Each row is a point on a landscape with many valleys, with its height.
From any point a ball rolls to the lowest of the 5 points nearest to it. It stops when none of these is lower. Distance is the straight distance between rows; heights are no part of it.
<39>: [ 12   8   3  25  11  -9   3   2 -31   3  -4  10  -3   4 -11  -4  12 -29
 -24 -17]  (h 7.62)
<389>: [-23   1  -3  22 -11 -12 -18  -4 -21  -2 -13  12   8  22   0  15  12  -6
 -20  -5]  (h 8.47)
<612>: [ 25  -8  -5 -19 -18   3  11 -10  -3   6  -4  -1   5 -14  -1  -4 -12   4
  24   0]  (h 2.50)
<30>: [ -2  12   1 -16  -9  -4  11  -2  23  22   1  -2  -3   8   0   7 -15   5
  10  10]  (h 4.44)
<245>: [ 18 -12  -4 -19  11  -9  -2  15 -18   6  -2   1 -15   8   7   6 -11   4
 -10   3]  (h 5.63)
<497>: [-25  -1  13 -27  -9  20   0   7  41   7 -14  -1   1 -11  -5   0  -5  -7
  15  11]  (h 3.04)
<87>: [-17 -17  24 -40  -1  29  -3   0  40   0 -21  -7  23 -12   5   1  -2   2
   7  -5]  (h 2.86)
<875>: [ 16 -13 -29  -1  12  13   5   0  -9 -42  17  -1 -14   2   0 -19  -8   7
  21 -13]  (h 2.75)
<86>: [ 19  -6  -6  11  10   2   6   6 -35   6   1  12  -2   6   3   4  -2  -8
 -10   3]  (h 6.87)
<332>: [ 37  -6   0  -9  22  -3   3  14 -27  10  -4   8  -6  17  -3   4 -13  -5
 -12  -6]  (h 7.26)
<321>: [ 15 -10 -12  10  16 -31 -15   8 -23  -6  -7  -5  -9  24  -4  10   0   3
  -8  -1]  (h 1.26)
<467>: [  8   2  12   1  -3 -26  -3  17  -2  14   9   2 -17  27  -8  12  -1  -3
  -3   9]  (h 4.95)
<623>: [  8   1   2 -21 -16  -4   5   1  -1  21   8   1   1  13   4  15 -10   7
   8   7]  (h 5.25)
<780>: [-26  18  18  -5 -22 -27  -7   2  13  10  13   3   0  27  -6  16   0  -1
 -14   5]  (h 6.97)
<471>: [ 33 -19  -5   6  12 -18   1  13 -29  -4  -1  18 -12  10   1  -5   4   3
  -7  -5]  (h 7.65)
<432>: [-25   5 -12  -6   5   9   0   0  19  -5  -5   1  14   2   1   2  -4   4
   2  17]  (h 0.17)
<197>: [ -3   0 -17  36   0 -13 -15  -3 -28 -13 -11   7   0  -6  -9   5  12 -20
  -9 -10]  (h 5.08)
<83>: [-22  15  28   9 -13 -11 -20  -9  26 -12   6  -5  20  24  -2  22  12  -4
 -29  -7]  (h 7.21)
<228>: [  0   1   7 -24 -25  -1  -2  -5  26  20 -12  -5   7  -2 -12 -10 -12 -17
  32   4]  (h 1.45)
<366>: [ -6  -9  -3 -19  11  31   7  -7  14   3   1   2  20 -20   0 -25   3  -1
   7  -8]  (h 2.67)
<94>: [ 13   4  -5  -7 -11 -16   6   7  15   8  11  -8 -12  26   0   5  -2   7
  11   8]  (h 4.07)
<723>: [ 17  13   8 -14 -30 -12 -14  20  19  24   4  -8   6  19 -10  -8  12   2
  14  10]  (h 2.05)
<363>: [-33   5   2   5  10  -3 -11  -7  23 -12   1 -11  19  -1   5   8   6   0
 -13  13]  (h 4.18)
<502>: [-14  15  15   7  13  17  -7  -8   3  -1   6  -7   5 -29   3 -19   0  -5
 -10  -5]  (h 5.26)
<89>: [-23   2  -1   2  17  25   0  -3  21  -6  -8  -5   4 -19   0 -21  -1 -13
   6  -6]  (h 3.89)
<884>: [ 11   4   2  18  10   6   5  -5 -29  -4   0   0 -19 -24   0   5   8  -7
 -19 -10]  (h 1.46)
<409>: [ -3  -2  15   1   9  -8  -8  -1  -7   8   1  15  18   7   0   3   2  -8
 -23  -2]  (h 9.07)
<59>: [-19   2 -13  27   1  -3 -10  -9 -14   1 -13  -7  -3  -8   1   3  18 -11
  -8   3]  (h 5.68)
<450>: [  5 -18 -28   7   6 -11  10   5  -9 -31   0   4 -21   2   5  -7  14  21
  20 -11]  (h 2.26)
<220>: [ -5   7  26 -19 -15 -16   4   7   9  20   3  10  -2  25 -18  15   5  -9
 -17   8]  (h 7.98)
<175>: [  3 -10   0 -24  -4  32   9 -10  14  -6  -3   3  13 -24   0  -8 -13   0
  18   1]  (h 2.07)
<897>: [-10  15   4 -14  -2   1  -6   4   9  10   3   1  19   5   8  -3  -5  12
  -5   6]  (h 3.84)
<6>: [ 10  10   9 -18  -7   5   4   2 -10  10  11  10  14   1   9  -3  -2   2
  -3   2]  (h 6.21)
<754>: [-26  -2   7  10  20  34  -1  19  28 -20 -11  -1   8 -15  16 -10  10  -4
  14   6]  (h 4.81)
<580>: [-15  11  13  -9   1  -7   0   0  24  18   3  -6  10   9   2  11  -3   8
   4  17]  (h 5.14)
<226>: [ -9  13  13  16   1  19  -1  -2  -1  -5   4   3  -8 -31   7 -14   3  -3
  -6 -11]  (h 3.58)
<582>: [-11   8 -11  19   5   8  24 -11 -15 -17   8  -3 -18 -30   2 -13   2  -5
   9 -10]  (h 1.78)
<446>: [  1  -5 -15  -9  -4  -7   4  14  10  -4   5   1   2  19  16  13 -18   8
   9   2]  (h 3.60)
<476>: [  3   6   3  18   4   4   5   6 -25  -5  -5   6  -5 -10   1   2   9 -12
  -9  -5]  (h 4.76)
<861>: [-34  11   6  21  17   3 -13  -4  19  -9 -10  -6   9 -17   8  -5   4  -6
  -5   6]  (h 0.55)
<509>: [ 15  -1   9 -31 -13   7  13 -15  22   0  -4  -2  -2 -15  -5  -6 -23   0
  24  -7]  (h 1.73)
<60>: [ 16  -6  -9   0  -2  21   4   4 -15   2   1   4   6  -3   0 -21   5  -2
  14 -16]  (h 3.26)
<271>: [ -6   8  12 -24 -12   8   7  -6  18  29  -4  -7   0   0  -1   7  -8   8
   3   3]  (h 4.79)
<765>: [-11  -5  -7  17  10 -23  -6   6 -16   4  -2  -7   3  10   8   8   1  15
   4   7]  (h 4.77)
<807>: [ 19   6  20 -31 -42 -12   2 -10  20  38  -3   0   0  12 -10  -1   1  -5
  24   9]  (h 0.46)
<595>: [  4  -2   0   2   3  -2   5   3 -15   7   7   7   4  20  -3   8  -1   1
 -11   2]  (h 6.26)
<100>: [ -6  11   9  26  -4  -3  -8 -10 -14   5  -9  -3  -2   6  -9  12  13 -28
 -33 -10]  (h 2.04)
<440>: [ -5  -5  -8  -8   4  19  21   4  16 -10   7   4  -1   3   9  -5 -18   2
  17   3]  (h 2.89)
<435>: [ 15  -3  -2 -18 -15   7   1  20  26  -3  -1 -10 -14   4  -5  -7 -21  -3
  38  11]  (h 2.20)
<791>: [ -5  -4  11  10  -2 -34 -11   2  -6 -12   7   5   0  30  -8  31  -6  -5
  -4   5]  (h 7.02)
<816>: [  7  -6 -15 -12   5  29  14  -3  -2 -26   6   0   9  -1  -2 -17  -3   2
  27   4]  (h 2.54)
<776>: [ 19  -9 -14  20  15 -13  -4   3 -32   0 -13   5 -13  -4 -14  -4   9  -4
 -13  -1]  (h 6.85)
<955>: [  9  -3  -8   1   9  -6   6  10 -17   3  10  -8  -3   6   5   8  -2   8
   1  12]  (h 0.73)
<727>: [  0  -6 -19  33  -1 -13  -2   3 -24 -17  -3   6 -24  -5   3  -1  10   4
   5 -13]  (h 1.19)
<464>: [ 38 -15  -2  -9  -4   1   2  12 -19  15   8   2   2   7  12   1 -10  10
  -3  -3]  (h 5.89)
<391>: [-11   5  36 -22 -13 -16  -3 -10   7  17  -1  -1  18   2 -10  -4   9  13
 -19   5]  (h 7.33)
<635>: [-10 -19   8 -17   6  37  -6  -1  22  -2 -14  -3  29 -15  -7 -25   4  -1
  12  -3]  (h 2.51)
<762>: [  7 -14  -8   4   1 -32 -16  14  -9  -4   3   7 -34  16  -9  12  -4   8
 -15   8]  (h 5.46)
<703>: [ 35 -16 -20  -1  16  -4   1   1 -30  -8   8  17 -18   5   4   2   0  -8
  -5 -13]  (h 7.90)
<716>: [ 19  -5  -1 -11   3   9   4   7  -2   1  11   2   6   6  16   3  -7   9
   5   4]  (h 4.29)
<334>: [-14  12 -10  25   1   4  -3  -5  -1  -1   3  -6   0 -23   2  -2  18  -8
  -3   3]  (h 4.41)
<352>: [ 30   0  -2   3   0  14  10  -7 -29 -19  18  10 -16 -18   5 -19  -1   4
  10 -11]  (h 2.81)
<961>: [ 19   0  10  -7 -11 -23 -12  18  14  12  15   2 -17  36 -13  16  12  -5
   3  10]  (h 3.80)
<235>: [ -2  12   1   8   5  23  19 -18  -1 -28   1  -7 -16 -35   9 -18  -8 -10
   3 -12]  (h 1.92)
<737>: [-12  -5  27  -8  14  19  -7  -4  27   4  -2  -8  29 -15  -5  -8   6  10
 -12  -4]  (h 3.66)
<697>: [-25  -2 -20  37   4  -4  13  -7  -4 -13 -15  -1 -10 -26  -1   1   9   5
   3  -3]  (h 2.53)
<364>: [  9  -1   9 -11 -13 -15  -6   1  15  27  -1   1  -3  14 -14   2  -1   1
  12   1]  (h 3.44)
<21>: [ 28  -4 -24 -11 -12  18  12  -3   4 -13  15   3  -4  -7  -7 -19 -18   6
  21   0]  (h 3.12)
<520>: [ 24   3   6 -22 -25 -13   1   0  -1  37   1  -5  -7   4 -12   6   1  -1
   1  11]  (h 3.28)
<51>: [-17  14 -13  38  -9 -19   3  -8 -14  -3 -33   4  -5 -11  -4  16  14 -16
 -16  -7]  (h 6.96)
<603>: [-21  13   9  13  -2  -1  -6  -1  -8  -8   6  -7  14  -7  10  -2   5   4
  -6  -1]  (h 1.34)
<906>: [ -1 -10  -2 -18  -5  17  17   6  14   2  -5   5   4   2  10  -2 -24   3
  18   5]  (h 2.58)
<97>: [ -9   3 -12  21  14  10  15 -19  -5 -18   4  -7 -15 -38  -5   2  -4   5
 -19  -7]  (h 1.00)
<284>: [-20   4 -11  19  11  15  10  -5   6 -11   0  -1  -4 -27  15  -9   7  -2
   5  -3]  (h 2.65)
<849>: [-29  19  13   8  -4   1 -26 -11  14  -2  -5 -14  23   1  11  -3  10  -2
 -18   3]  (h 6.64)
<139>: [  2 -21 -30   8  11   4   6   2   4 -29  11  -2 -15  12  10   1 -15   8
  29  -3]  (h 3.27)
<725>: [ -1   2  17 -27 -13   3   7 -10  -3  19  -1   5  12   5  -1  17   1   4
  -8  -5]  (h 6.10)
<584>: [ 27 -28 -18   7  19 -10  -6   8 -31 -19  11   2 -28  10   6 -13   2  15
  -1  -5]  (h 8.10)
<579>: [ 19  16   7   4  -9 -20 -11  13   6  18   8  -6 -20  19 -10  15  -3  -1
   9  12]  (h 1.25)
<3>: [ 10 -17 -23   5  11 -15  -4   3 -20   0  -4  10  -8  19  14   4  -3  22
   0   5]  (h 5.29)
<243>: [-25  14  19 -11  -7 -14 -12  -2  16  -4   5  -3  17  14   3   1   0   1
 -14   4]  (h 5.87)
<79>: [-11  15  19  -1   7  -3 -12  -5  -1  11  -2   1  23  -2  -8   1   8   7
 -36  -3]  (h 8.80)
<17>: [  5  -5 -34  24  14  -1  10  -8  -9 -28   2  -2 -16 -13  -1  -9  22   6
  20  -8]  (h 0.89)
<896>: [  8  -1 -19  16  11   6  14 -11 -14 -12  14  -4  -9 -11   6 -12   0   7
  18  -5]  (h 1.90)
<540>: [-23  -2   8 -11  10  15 -10   2  25  -4  -6 -14  28  -7   2   2  15  -5
  -6   9]  (h 3.51)
<935>: [-13   8   4  -3   1  -8  -3   8   4   8   8  -1   0  19   6  20 -16   6
   8  12]  (h 4.86)
<8>: [ -8  -2  30 -13   4   7 -13  -9  31  11  -7 -17  39  -9  -3 -11   4   7
 -10 -16]  (h 4.06)
<788>: [ -3   2 -10  28 -16   0   4 -30 -28   1 -23   0 -17 -25 -12  13   0 -11
 -45  -4]  (h 8.17)

Where does a ball stop that starts at each point below?
<87> -> <807>
<816> -> <807>
<737> -> <807>

Call two points neighbours if one is among the 5 nearest of the other. Go from one point of each pair to the other, from neighbour to neighbour, staying as low as possible. Name the highest point that can't be avoided.
<100>, <321> -> <765>
<100>, <17> -> <476>
<97>, <432> -> <440>
<17>, <97> -> <582>
<807>, <17> -> <875>
